Each row is a point on a tangle of strands that fork, close into loops and nearly touch. The rows are in no order.
(in the rows, 128 means zero)
Points whose rows are less than 117 apart are linked; no others are. Some points are linked to none.
sako: [116 137 164 108 142 140  92 112 188 146 140 143 127 138 118 166 140 103
 147 123 143 133 156 127 100]
tefof: [142 129 144 126 118  53 123  68 157 148 127 151  68  80 159 134 120 100
 117 116 118 118 142 144  76]
vor: [117  99 168 113 133 189 102 168 183 109 128 115 163  96 108 163 132 108
 118 154 134 102 175 114 125]
Gazat: [136 126 141 155  94 110 144 149  94 111 118 150 107 176  98  83 112 140
 128 204 155 137 135 167 131]
giror: [141 110 138 154 170  80 149  76 163 155 153 175 106 138 132  60 104  92
 115 117 137  96 192 117  96]
Buni: [138  96  83 133 166 158 115 170  91 151 101 102 199 108 114 160 158 134
 160 106 111  94 107  98 145]
sudep: [128 163 126 131 120 150 101 160 150 104 121 171  93 120 161 216 136  89
 123  80 129 110 109 131 118]
doke: [153 115 123 137  65  85 149 145 111 143 109 143 124  96 176 131  93  87
 116  83 147  96 128 135 118]
Vifa: [128 153 116 135 131 164 125 135  69 162 104  70 159 143  83 127 143 176
 157 119 133 203  88 170 127]
nug: [126 120 132  98 107 113 134  97 107  97 125  82 136 109 175 121  88 139
 133  76 118 120  69 127 162]
mela: [140 135 138 112 139 164 110 128 158 137 167  36 151 114 143 148  96 115
 117 123 155 185 149 158 113]
feka: [121 103  71 138 162 186 123 121 160 140 159 116 160 142 146 145 161 122
 110 131  47 114 115  77 109]
mak: [143 164 142 118  90 126 103 175  88 107  60 159  95 122 120 173 149 151
 123 135 147 120  81 174 129]
Fur: [150 139 118 160 169 141 130 158 124 127 176 103 124 145  74  90 124 122
 125 187 117 161 195 133 115]
Gofab: [137 166 133 162 157 117 120 167 110 133 161 141 107 146  58 114 139 123
 142 162 146 160 191 137 124]
paz: [132 173 116 149 129 158 142 145 107 201 125 138 144 187 109 150 152 115
 152  86 153 176 131 146  75]
lanom: [154 115 143 122  68 121 147 168 122 125 109  94 138  81  81 103 141 152
  97 187 141 121 156 106 153]
seg: [114 161  92 165 122 183 121 170 157 126 156 129 136 126 107 195 154 103
 107 101 108 150 140 100 107]
Zapel: [140 119 157 128 147 166  99 152 133 146 111 118 160 165 100 146 110 103
 150 174 188 135 158 175 107]
Nalus: [148 165  98 128 146 138 162 135  46 120  94 100 135 145  73 171 156 178
 159 114 137 155  86 104 162]
dema: [142 156 107 119  99  56 143 112 106 128 116 128  97  86 144 123 141 138
 127  97 111 131 124 111 128]
tane: [119 161 130 133  87  70 141 108 123 151 122 184  91 171 134  87 134 130
 135 117 141 154 119 157 107]
Vul: [152 153 128 133 103  99 153 144  77  78 122 118  88 141  90 103 113 160
 108 197 152 145 129 142 160]
Mib: [172 125 123 138 148  74 123 149  59 122 116  80 125  90 144 118  86 129
 149 113 130 120 126 158 146]
fusub: [145 154  76 121 121 125 177 100  72 143  91 142 119 189 142 145 146 143
 143 118 142 156  73 122 128]
fivu: [118 162 130 138 121 174 119 139 119 193 126  98 167 181  91 141 151 139
 154  91 149 201 116 158  97]
tibug: [135 129 165 124  94 133 125 158 102 167  69 139 176 144  72 142 135 118
 164 121 204 107 142 141 126]
Podet: [137 134 154 127  82 130 127 177 128 118  96 184 117 145 145 172 104  81
 124 125 186  82 145 146 118]
neb: [156 158  95 134 136 110 166  76 126 181 120 132 130 205 134  96 124 112
 123 125 179 166 128 141  98]
Sabug: [146 158 137 131 150 154  57 176 157 122 107 139  86  95 115 203 151 107
 125 134 136 145 139 178 100]
kiv: [134  79 127 111 121 155 142 120 146 167  92 124 199 162 114 134 123  95
 146 147 161  76 139  99 123]
Totu: [120 111 161  79 108 119 163  82 143  84 122  86 168 109 118  81  88 140
 112 125 172 111 149  78 181]
marer: [198 108  80 124 167 124 157  98 144 162 132  98 113 128 156 130 128  98
 100 160 122 131 158 115  95]
Soz: [107 130  95 184 192 138 104 157  69 149 169 123 162 159 108 106 125 139
 172  88  92 133 117 123 125]
lut: [139 136 156  86 138 104 146  55 159 124 119 127 148 167 124 111  93 106
 130 109 213 119 150 109 145]
Tolu: [133 142  69 147 113 158 151  82 176 158 151 116 127 189 184 128 128 106
  79 109 124 145 100 142  93]
kipov: [169 113  92 137 172  78 144 137  75 103 119 156 102 102 156 138 121 116
 145 119  98  56 116  82 163]
lufir: [ 82 154 153  98  82 157 142 146 139  84 147 140 156 138 119 160 132 143
 108 107 183 160 155 104 173]
legag: [141 198 115 152 104  96 161 154  45 120 112 159  85 134 116 138 149 156
 139  88 122 152 105 134 137]
bafu: [132 152 127 117 108 134 121 151 128  94 100 199  96 150 159 192 124  92
 128 113 142  74 101 121 132]
piv: [117  76 188  91 163 184 107 152 157  84 135 107 157  91 148 152  93 123
 117 177 129  83 163 129 149]
Fetos: [114  97 182 105 124 129  79 152 142 149  91 119 167  79  77 123 142 133
 154 128 136  99 147 129 143]
midos: [146 179 141 127 114 134  98 173 130 117 106 144  77 124 125 181 147 121
 122 144 146 161 124 182 108]
nele: [112 174 144 121 112 144 107 156 147 115 140 160  89 165 149 169 123 119
 114 137 171 183 139 180 108]
Zaru: [117  52 108 133  94 105 145 120 122 171 121 107 190  69 176  75 147 135
 131 118  90 116 110 107 133]
biz: [136 171 137 139 106  92 114 134 134 177 101 186  98 129 123 181 163  93
 149  73 151 130 140 139  80]
giz: [ 86 117 182  70 130 129 131  92 154  52 145 132 147 111 124 114 103 147
 115 135 162 112 162  79 198]
Katol: [103 132 157  86 113 139  98 108 148  91 142  61 123  94 119 113 121 182
 121 153  92 182  97 137 167]
vumo: [ 88 127 116 186 159 167 138 157  65 105 152 128 171 194  95 118 107 146
 158  99 126 119 102 127 137]
gilu: [144  98 119 104 119 108 135 123  93 120 101  93 158  97 165 148  98 124
 152  76 127  86  86 107 167]
gab: [139 137 142 106 176  93 111  52 156 120 160  88 101 112 173 118  94 133
 133  75 121 132 106 148 132]
tanu: [162 101 148 128 201 141  96 110 159 150 149 110 108 119 176 148  93  94
 141 138 107  98 141 159  86]
Vide: [119 131 103 180  77 131 134 154 133 129 171  99 116  71 159 152 113 106
  96  62  98 164 125 143 108]
zusal: [123 102 142 118 102 172  98 157 182 143 106  94 163  50 103 190 150 103
 115 105 115 116 145 107 116]
lev: [128 141 160  89 116 128 130  81 152 125 129  86 146 162 138 124  92 118
 134 119 192 164 126 149 139]
Dufu: [115 150 132 104  66 105 146 106 165  67 150 108  84  74 162 122 115 131
  63 125 128 160 140 114 143]
sul: [139 109  71 132 140  89 175  81 130 131 116 169 123 126 170  88 141 122
 105 109 113  86 113  70 150]
dedid: [ 82  98 168 128 110 154  67 154 167 149 128 114 160  93 101 109 142 145
 145 120  95 133 118 151 127]
gini: [128  87 159  81 104 148 134  95 174 135  91 149 159 159 131 133 117 109
 137 161 156  80 128 102 139]
Maros: [123 115 110 133 142 157 133 146  84 166 104 106 212 149  82 152 149 139
 174  84 145 120 109 105 141]
voni: [ 87 145 119 120  78 175 160 122 159  89 157 139 159 172 128 126 124 129
  89 114 162 140 130  89 154]
Nopim: [118 148  95 180 137 136 129 140 128 148 182 108 118  94 160 178 141  98
 125  36  95 156 122 132  90]
dila: [156  90 119  88 150 105 124  90 121 151  87 106 115 113 179 109 125 143
 136 182  90 115  90 147 124]
viv: [115 143 127 185  95 129 172 184  43  97 117 188 120 162  90 124 128 146
 137 121 153  88 122 112 162]
fote: [124  85  98 167 183 172 155 112 155 132 174 116 146 153 170  69  95 110
  74 152  83  85 150 109  99]
kekem: [134 143 134 105 154 156 142 104 124 129 140  74 181 168 109 152 105 124
 150  92 183 142 123 110 143]
mesu: [127 115 133 140  62 178 135 191 113 103  96 124 164 119  84 159 139 129
 103 146 172 111 131 125 157]
Zasik: [141  96  93 137 147  98 121 116 100 165 127 121 138 115 200 124 126 119
 158  85 103 123  84 148 110]
doz: [131 140 130  92 183 104 122  75 145 111 148 101  91  87  99 102 151 177
 137 139  67 151 126  91 139]
nomi: [135 110 155 103 100 137 151 137 148 122 131  94 139 103  73  85 134 149
 107 205 132 144 174 109 148]
nakub: [139  76 155 112 150 173 153 147 138  65 146 103 127 109 160 117  64 122
  81 198 123  89 165 131 146]
Lur: [136 159 127 102 169  92 109 118 110 142  95 176 117 142 103 166 161 133
 183  88 123 108 104  97 142]
Vimi: [150 153  94 135  86 122 186 121  79 130  80 174 110 196 134 146 133 121
 129 132 162 127  98 137 117]
Ludi: [146 102 131 101 184 126 139  70 187 151 129 157  78  99 148 153 160 117
 114 148  74  99 140  96  83]
lagus: [114 106 185  92 206 144 108  87 163  90 151 150 135 168 163 116  77 115
 131 152 161  85 155 129 135]
voza: [124 134 187 113  65  65  94 126 152 151 113 110  93  60 114 103 138 146
 120 162 116 158 143 175  93]
lir: [106 127 113 135 106 206 134 168 116 119 133  62 188 139  83 152 131 144
 128 127 140 167 111 135 141]
Tetu: [ 91 152 138 150 138  67 133  84 137  79 167 167  73 118 144  68  95 137
 108  81 111 123 128 113 144]
kadag: [115 120 159 123 182 132 110 110 145  80 149 185  96 189 150 114  90 115
 137 185 147  94 135 151 133]
domod: [118 221 128 145  96 137 171 157  74  99 108 175  87 158 106 164 161 150
 122  92 142 163 121 126 138]
bele: [146  78  72 132  88 123 171 124 133 177 118  91 189  75 172 121 157 106
 113 107 120 127 135  83 120]
luda: [119 118 146 131 172 116  80 129 138 144 127 166 133 145 168 150 105  98
 176  87 113  76  99 144 109]
gesav: [124 134 160 126 108 143 100 162 153 112 158  70 137  70 115 157 116 121
 100 130 165 183 181 158 121]
fedum: [142 170 158  75 111 119 139 116 102 114  80 108 142 117 121 186 125 129
 152  67 178 128 104 110 152]
sabo: [105 128 167 117  74 116  85 141 134 145  83 180 108 162 120 122 144 146
 144 178 130 126  86 188 124]
nodu: [152 148 126 123 153 111  85 146 138 144 104 110  96  51 107 205 158 114
 142  97 118 138 138 135 103]
kal: [107 127 120 128 117 175 158 140 134  89 160  93 154 143  67  92 134 163
 100 202 133 164 160  99 165]
Gul: [132  61 124 140 149 163 139 133 145 139 149 119 156 134 152  86 111 122
 116 175  80  90 144 127 106]
dupig: [141  77 135 136 130 182 134 160 159 118 139 132 135 131 152 112  99 102
  88 199 101  88 166 130 104]
sok: [129 136  86 138 118 169 192 115 119  80 142 102 153 168  73 111 124 150
  95 169 142 145 134  78 169]
peb: [136 140 116 101 204 158 154  44 189 120 133 131 115 190 133  96 120 132
 101 157 138 120 134 103 131]
losob: [104 167 160 110 152 148  84 109 193 116 166 165 103 176 164 191 140 103
 131 125 158 154 139 153 101]
Git: [113 128 117 126  79 142 165 133 137  51 164 122 117 109 157 108  86 123
  57 147 147 134 156 109 176]
sadi: [146  69 114 121 129 139 125 144 141 196  91 129 196 115 135 133 153 100
 162 136 132  82 140 105 103]
zatub: [157  97  85 126 204 101 129 120  67 109 124 118 126 102 162 131 136 145
 173 127  74  81  93  96 164]
duk: [130 143 129 147 128 173 103 181 157 158 121 153 149 166  82 157 147  89
 125 162 171 135 171 150  83]
gud: [142  77 172  76  69 121 118 127 150 143  59 109 147  77 127 122 139 149
 117 184 116  85 114 123 141]
peke: [120 109 138  97 111 153 100 121 183 101 119 139 105  80 163 175 133 112
 111 119  77  81 100  98 137]
Laf: [109  98 183  82 123 142 115 105 165  93 110 157 140 147 162 140  85 108
 140 151 165  75 129 128 150]
Tav: [119 126 150  99 125 176 116  99 172 121 161  76 159 172 152 126  89 126
 106 154 192 184 136 173 121]
tif: [124 107 101 154 109 174 160 133 106  88 130  89 140 176 139 132  79 127
 112 176 160 149 103 169 130]
Semas: [179 131 101 122 106 108 150 127 142 142 125  87  98  96 149 139 116  98
  96 157 129 142 159 140  99]
Petam: [143 149  85 145 136 150 142 152 143 114 153 131 109 127 104 159 149 110
 106 149 104 136 157  94 126]
zav: [ 79 171 159 127  85 166 137 173 108  94 129 157 148 151  63 149 166 164
 123 130 184 171 148 120 167]
fivom: [156 134  92 113  81  83 143  95 123 185 106 107 100 126 177 106 148 131
 114 151 117 177  91 175  91]
Pafen: [116 139 147 133 123 107 112  92 185 182 130 170 110 127 114 171 154  88
 144  91 145 125 153 106  76]
Poz: [130 110 152 117 150 116  94 107 132 111 151  72 127  96 174 120  69 131
 144  89 107 132  98 155 145]
Gotid: [169 146 118  96  72 108 142 119 138 148 113  59 126  92 125 133 123 126
  99 147 135 177 134 135 120]
Famug: [113 105  85 177 161 146 125 135 146 140 184 135 133 115 138 111 150 119
 117 116  47 117 143 103  97]
Resop: [ 89 204 170 147  80 133 153 174  78 110 118 180 108 161  75 125 161 169
 131 107 173 174 143 133 147]
sito: [164 111  89 133 197 157 151 125 110 109 134 110 147 155 124 139 114 120
 136 164 107  83 136  90 140]
zok: [109 128 146  99 150 173  78 122 189  93 146 122 114 106 154 193 137 128
 130 128  76 122 102 129 132]
Vezu: [103 144 158 161 144 126  82 187  82 106 144 130 131 110  91 123 121 150
 159  80 128 133 125 163 152]
viged: [ 76 118 150 168  98 169  91 187 125 131 145 145 150 158  76  94 146 158
 130 168 125 154 124 170 130]
fode: [110 149 114 132 162 159  90 102 173 118 166 124  90 107 134 186 161 129
 137 102  59 140 108 104 112]
Pof: [ 96 118 116 180 185 127 130  82 176 148 200 146 110 119 120 105 140 108
 113  89  84 117 168  90  88]
Tirip: [157 128  71 127 123 179 163 153 139 102 143  70 139 107 114 154 139 131
  94 154  88 140 138  83 150]
pabo: [123 134 103 161  92  50 151  98 113 146 129 198  82 147 168  65 139 121
 119 103 115 127 110 132 114]
zises: [149 122 151 124 186 133  89 126 138 143 138 134 138 165 160 147  83  88
 165 124 147  94 131 163 102]
fanub: [128 176 144  87 125 123 139 122 114 140  85 160 132 156 101 186 151 122
 170  59 174 117 116  88 140]
toda: [106 144 153  82  82 132 114 106 176  77 141 102 106  90 172 176 109 128
  90 109 141 154 122 135 141]
bemef: [140 130 130 127 128 109 141 122  94  48 136 106  77 118 115  81 103 173
 104 210  95 129 115 138 180]
falol: [140 127 142 115 146 149  94 147 167 118 123  95 125  36  90 208 153 118
 128 113 113 128 168 103 119]
nedos: [115 114 196  83 145 119 120  69 200 114 154 117 118 119 159 101  97 122
 105 147 168 148 178 145 115]
vufop: [122 128  94 122 189 163 124 104 130 156 137 106 155 176  82 126 167 156
 156 162  96 145 121  88 134]
niked: [147 151  66 136 158 146 171 126  57 124 108 111 138 179 112 169 139 147
 157 116 133 142  82 109 142]
Tata: [146 144 110 158 115 172 118 204 118 169  90 155 153 145  66 168 171 103
 124 137 160 127 156 143  97]
vur: [157 127 117 112  83 125 124 120 117 168  97  63 125 131 141 107 118 135
 122 179 135 184 101 191 101]
laku: [130 191 143 169 105  94 148 177  42 149 116 137 106 103  92 114 149 158
 144  64 135 172 142 163 115]
lus: [142 126  94 163  93 122 162 173  66 113 114 144 129 129 119 136 121 123
 125 109 133 100 123 104 154]
tiv: [139 111 122 137 113 120 160 127 168 165 124 175 133 122  86 114 172  98
 118 156 121  99 200  71 107]
visu: [173 134 108 118 171 135 101 139 101 202  90  89 160 129  95 156 164 126
 167 132 142 164 125 156  99]
bog: [151 111 112 179 121  86 115 187  55 166 103 157 116 112 140 104 134 131
 147 139 123 114 112 187 111]
zusir: [144 117  95 162 112 118 153 178  94  99 122 177 121 118 130 145 133 108
 123 118 113  48 130  81 157]
vidud: [127 182 139 153 126 134 134 170 102 180 113 165 128 150  96 165 153 116
 150  59 151 154 142 136  92]
Fulod: [156 116 133  93 112  77 145  67 114 122  83 143 103 164 184 101  79 110
 124 153 170  99  88 158 126]
gubu: [ 85 134 173  88 114 132 114 149 122  54 140 146 143 131 117 156 114 156
 127 135 184 125 153 112 196]
Nukal: [ 66 134 162  79  85 150 110 115 158  82 122 154 123 162 141 140 136 157
 128 138 121 148  75 128 170]
sop: [126 144 162 141 183 151  86 155 107 137 128 121 154 179 119 157  91 105
 167 122 177 127 134 187 102]
Gez: [121 135 149  84 151 114  98 106 127 111  97 148 136 117 113 151 147 148
 177 107 110  84  96  79 172]
gelag: [108  85 178 116 115  78 117  97 154 133 127 130 150  73 143 117 105 104
 153  66 125  77 151  96 128]
Rame: [146 124 142 142  55 135 122 198  93 121  82 126 144  79  66 133 165 157
 106 154 165 100 133 131 156]
nebo: [160 132  91 115  91  71 158  94 100 131 103 118  92 133 192  91  98 126
 104 138 125 132  81 163 117]
Vatov: [134  94 107 172 128  85 129 158  69 177 124 163 134 140 132  72 155 136
 161 145 113 121 124 154 116]
sek: [143 126 122 112 185 132 141  56 147 114 115 162  98 194 150  88  96 128
 122 178 134  96 112 131 124]
lami: [135  99  93 129 181 135 134 119  86 142 132  82 160 139  89 106 143 171
 164 162  90 147 108 108 156]
tuse: [158  91 145 100 188 164 117 104 194 147 127 126  96  98 169 172 130 105
 117 159  76  86 136 121  87]
Puzi: [112 120 174 122 138 131 105 151 147  87 166 133 115 119 142 118  93 122
 114 173 140 139 177 167 134]
suba: [ 96 133 101 130 168 202 125 109 167  90 174 113 149 172 136 139 132 135
 110 123  76 116 104  73 136]
rik: [116 144 152 105  54 105 138 107 142 147  98 174 110 185 132 106 131 124
 121 159 166 145 107 152 116]
rer: [112 127 100 134  98 126 129 141 118 156 118 164 141 138 107 119 176 141
 148 117  93 122 101  99 138]
ton: [ 98 162 103 160 166 135 119 104 145 134 192 126 115 131 126 166 148 120
 144  40  92 153 118  95 112]
Sitor: [103 142 150 156 116 126 162 158  74  70 141 171 125 185  91 118 109 145
 137 136 178 116 132 117 169]
pid: [107 143  59 154 100 125 159 103 134 135 159 127 120 117 158 119 158 134
  97  59  86 158  95  86 129]
Kimug: [ 88 137 116 160 113 155 101 171 136 143 136 162 144 119  99 159 168 125
 139  72  96 128 121 109 121]
Geru: [127 125  91 161 150  59 130 107  86 164 164 136 118 107 190  98 139 123
 158  59 102 152 101 141 106]
Rap: [124 190 155 131 154 132 129 157  95 107 144 143 106 171  66 150 133 139
 154 145 193 177 172 142 133]
reg: [115 126 121 138 154 163 150 121  97 166 123  97 209 190  67 139 126 126
 172  97 172 140 135 105 120]
Rabu: [118 140 181 136 133  75  91 109 159 115 157 138  60  73 151 140 107 108
 130 116 127 141 146 173  96]
Golun: [154 123 102 116 175  89 163  58 103 113  97 151 104 184 142  83  90 136
 130 172 155 100  99 131 141]
lepu: [113 132 178 142 160 104  71 141 144 102 164 141  83 108 152 125  90 117
 142 126 121 136 149 181 112]
mevad: [131 120 112 126 190 113 131 114 104 113 156 109 119 121  83  76 144 179
 149 158  64 136 135  94 166]
kileg: [ 82 150 178  87  97 137  78 127 136 102 102 162 109 162 130 146 133 164
 144 160 142 153  72 173 152]
gen: [151 115  98  95 196 139 128  90 154 179 118 126 129 150 102 128 178 139
 148 178  93 140 138 100 104]
Runo: [116  89 130 128 103 167 158 149 135  43 151 116 134 122 164 130  74 122
  79 184 142 106 146 127 166]
veb: [163 100 186  57 143 129 138 122 162 107  99  88 106  44 117 158 120 132
 101 173 114  96 164  98 131]
bera: [185 125  82 116 150 134 107 154 100 148  77 105 120  95 164 201 144 116
 139 124 114 117  89 141 122]
vozam: [ 79 124 138 178  77 150 110 191 137  91 182 130 128  96 148 136 102 111
 103  85 112 135 135 152 125]
Rikep: [ 93  99 140 153  99 146  79 169 149 177 125 155 144 120  88  87 173 158
 143 160  76 142 122 158 112]
sal: [149 168 144 109  75  86 103 161  93 139  67 129  95  90  98 151 169 169
 122 145 134 134  96 160 127]
gek: [156 141 144 142  68 100 150 168 104 123  99 152 116 115 146 151  90  79
 111  97 187 103 152 144 117]
pomuf: [179  95 105 123 156 109 157  94 163 209 119 129 146 132 143 102 148  84
 123 149 147 117 179 112  69]
filit: [138 111 127 118 154  80 143  41 159 141 143  88 116  88 180  82  99 126
 108  70 118 125 115 120 122]
vas: [145 136 120 100  71 100 165 109 118 162  72 175 135 175 122 128 148 110
 133 129 172 110 119 107 124]
Vol: [ 92 125 116 193 106 150 125 175 143 100 200 134 120 126 134  94 104 102
  88 132  99 147 162 144 117]
gov: [120 120 145 182  86 128 108 183  93 132 127 147 109 157  78  71 131 164
 130 212 137 149 128 192 134]
lada: [100  52 112 144 124 107 113 144 105 164 133 143 179  89 164  74 152 141
 167 119  71  89 105 118 143]
pap: [128  84 147 104 129 106 127 104 134 144 115 104 180  94 147 117 100 120
 163  64 131  80 126  94 160]
lirin: [ 73 127 103 138 147 177 110 104 148 100 183 117 142 170 154  95 111 149
 120 103  68 143  78 122 148]
Did: [145  95 101 129  98  93 166 108 128 130 109 158 130 126 164  96 113 107
 109 117 128  76 120  98 135]
gusi: [ 99 143 120 160  98  64 145  88 148 106 147 205  74 131 148  64 124 125
 103  98 104 108 127 108 132]
mep: [107 165  99 174 190 120 116 147  93 122 188 129 116 144 105 122 140 145
 162  65  79 152 119 112 134]
tumun: [102 149 141 164 130 171  80 200 106 145 116 141 136 145  59 122 163 156
 133 142 145 162 125 195 112]
gem: [122 151 100 171 133 177  98 199 106 175 110 147 149 148  52 135 188 140
 135 135 124 154 133 153 103]
sosos: [133 136 132 101 178 170 141  53 204 153 146 107 142 198 122  96 129 126
 102 166 155 147 148 121 103]
mopal: [128  97 169 125 103  98 106 132 157 151 123 127 103  95 121  76 124 140
 119 185  98 136 153 165 110]
kuz: [117  71 181 122 108 104  91 145 149 162  99 143 154  67 117 109 125 115
 159 118 115  71 156 127 121]
muza: [ 81 140 150  80  86 158 106  90 194  83 145 123 122 127 168 140 120 149
 103 131 128 158  94 127 161]
pul: [129 115 163 129 156  61 136  55 172 146 137 182  73 107 134  92 122 102
 119 131 125 101 172 118  91]
komi: [169 144 134 164 105  92 134 187  65 149  94 142 108 117 134 133 109 108
 137 116 165 123 135 186 101]
foseg: [107 170 160 128 163 110 138 130  96  79 155 171 117 180  89 122 106 129
 151 120 182 128 162 112 164]
vuze: [150 153 128  90 117  97 120 140  79 119  70 102 131  86 147 190 128 140
 155  56 138 103  78 119 153]
Bizi: [133 157 155 108 118  78 168  89 145 113 133 139 131 143 121 115 104  96
 114  88 221 123 181  90 136]
der: [147 108 136  90 129 141 134 121 151  90 123 107 100  77 148 151 113 131
 102 158  92  98 125 100 147]
vedef: [ 96  83 113 136 114 102 123 140  80 162 104 153 180 122 139  93 180 152
 176  92 108 108  88 100 147]
tup: [ 96 140 142 114 138 173 128  87 189 134 170 109 154 204 138 111 121 121
 100 164 174 180 149 151 104]
duba: [126 162 144 156 142  78 104 160  76 143 144 124 105  90  82 104 136 156
 164  85 117 152 133 151 137]
Kirap: [138 111  65 172 217 157 163  82 159 135 167 110 128 155 168  61 109 130
  66 148  82 119 138 118 109]
bem: [128 126 132  89 130 114 112  89 150 122 138  63 108  78 128 105 144 175
 119 151  63 176 101 130 136]
Vanak: [129 120 110 142 128 108 144  88 129 120 141 133  90 153 155  31  89 145
  98 187  99 143 112 170 125]
Duvap: [138 113 113 151 138 134  88 180 100 114 108 155 100 104 140 147 134 136
 138 149  78  88  89 160 142]
pazu: [ 77 132 136 150 150 114 126 101 146  70 184 142 108 125 143  72 100 139
 114  75  90 122 129  96 164]
lafe: [145 147 128 142  94  66 171  98 129 158 136 121 143 117 103  98 123 101
 116  81 183 149 187 105 107]
Mepo: [ 72 133 119 135 125 141 128  89 162  83 185 115 116 120 151  79 106 160
 105  90  73 149  93 109 158]
bovo: [147  95  76 154 156  91 146 139  75 159 133 132 137 129 152  73 158 135
 152 166  94 134 116 128 121]
gof: [135  84 201  75  85 125 135 126 172 121  88 126 132  73 120 128 126 126
 107 179 124  77 160 108 134]
Bakim: [117 133 159 139  94 119 122 160 132 112 152 115 139 105 112 112 101 117
 120 134 161 154 171 145 141]
Dined: [159 125  95 106 192 130 143  72 178 161 131 149  90 142 130 126 182 137
 112 177  69 134 139  96  93]
dogi: [145 107  53 141 163 105 162 114 112 162 137 150 131 120 173 106 173 117
 132 134  94 124 128  90 113]
midu: [131 117 149 115 126 103 118  98 152 129 145 124  87 119 150  62 104 140
 107 177  94 147 129 167 108]
Rifa: [ 66 123 147 172 147 154 105 173  90  71 185 132 157 150 113 105  96 147
 150  97 124 126 126 140 165]
veru: [157  99  78 119 146 144 108 154 111 150  91 103 153  83 152 177 167 128
 145 130  85 108  95 111 134]
ramuz: [154 140  79 122 148 108 149 107  85  81 125 110  74 135 133 105 125 172
 112 193  77 140  82 130 162]
Taz: [160 112  88 126  86 143 176 143 136 147 125  68 169  73 117 139 147 112
  92 121 117 141 158  73 141]
tugus: [133  84 105 145 173 123  96 144  99 148 114 149 154 130 190 153 120 108
 170 102  90  64  78 137 120]
fakom: [150 165 153 107  72  53  98 148 112 141  92  99  83  60 114 132 156 161
 120 157 127 149 114 182 101]
bivin: [144 115 129 145 131  91 143  93 152 178 146 123 147 124 130  93 117  93
 127 101 149 130 174 119  93]
fulo: [117 136  84 133  93 158 181 112 122 112 125 113 162 178 111 118 122 134
 105 120 149 144 110  94 147]
Razir: [132 128  83 147 164  60 142  47 133 161 151 126 103 103 190  90 139 125
 129  61 115 139 112 115 112]
sosi: [140 157  99 138 130 176 142 162  49 148  79  89 149 125  74 163 164 185
 152 106 131 175  81 157 142]
gon: [106 113 145 133 103 156 107 148 114 121 105 130 154 144 140 144 100 122
 140 125 146 112  90 164 137]

A piece is all that can be reached along the links. How many separate loops has the piece of each point below (a circle has one, a figure eight two, a Y none), and how many tips (points with one link)?
foseg: loops 0, tips 2
Vanak: loops 1, tips 3
Soz: loops 0, tips 4
bog: loops 1, tips 1
tugus: loops 1, tips 3
bera: loops 2, tips 2

A tip is a point with one link. Name the tips that can be reached along the links from each point below, in the order of the rows.
Geru: Katol, Gez, ramuz
Did: sudep
kipov: Fur, zatub
ton: Totu, mesu, gud, Vol
vidud: Pof, Kirap, Vanak
vur: sadi, bera
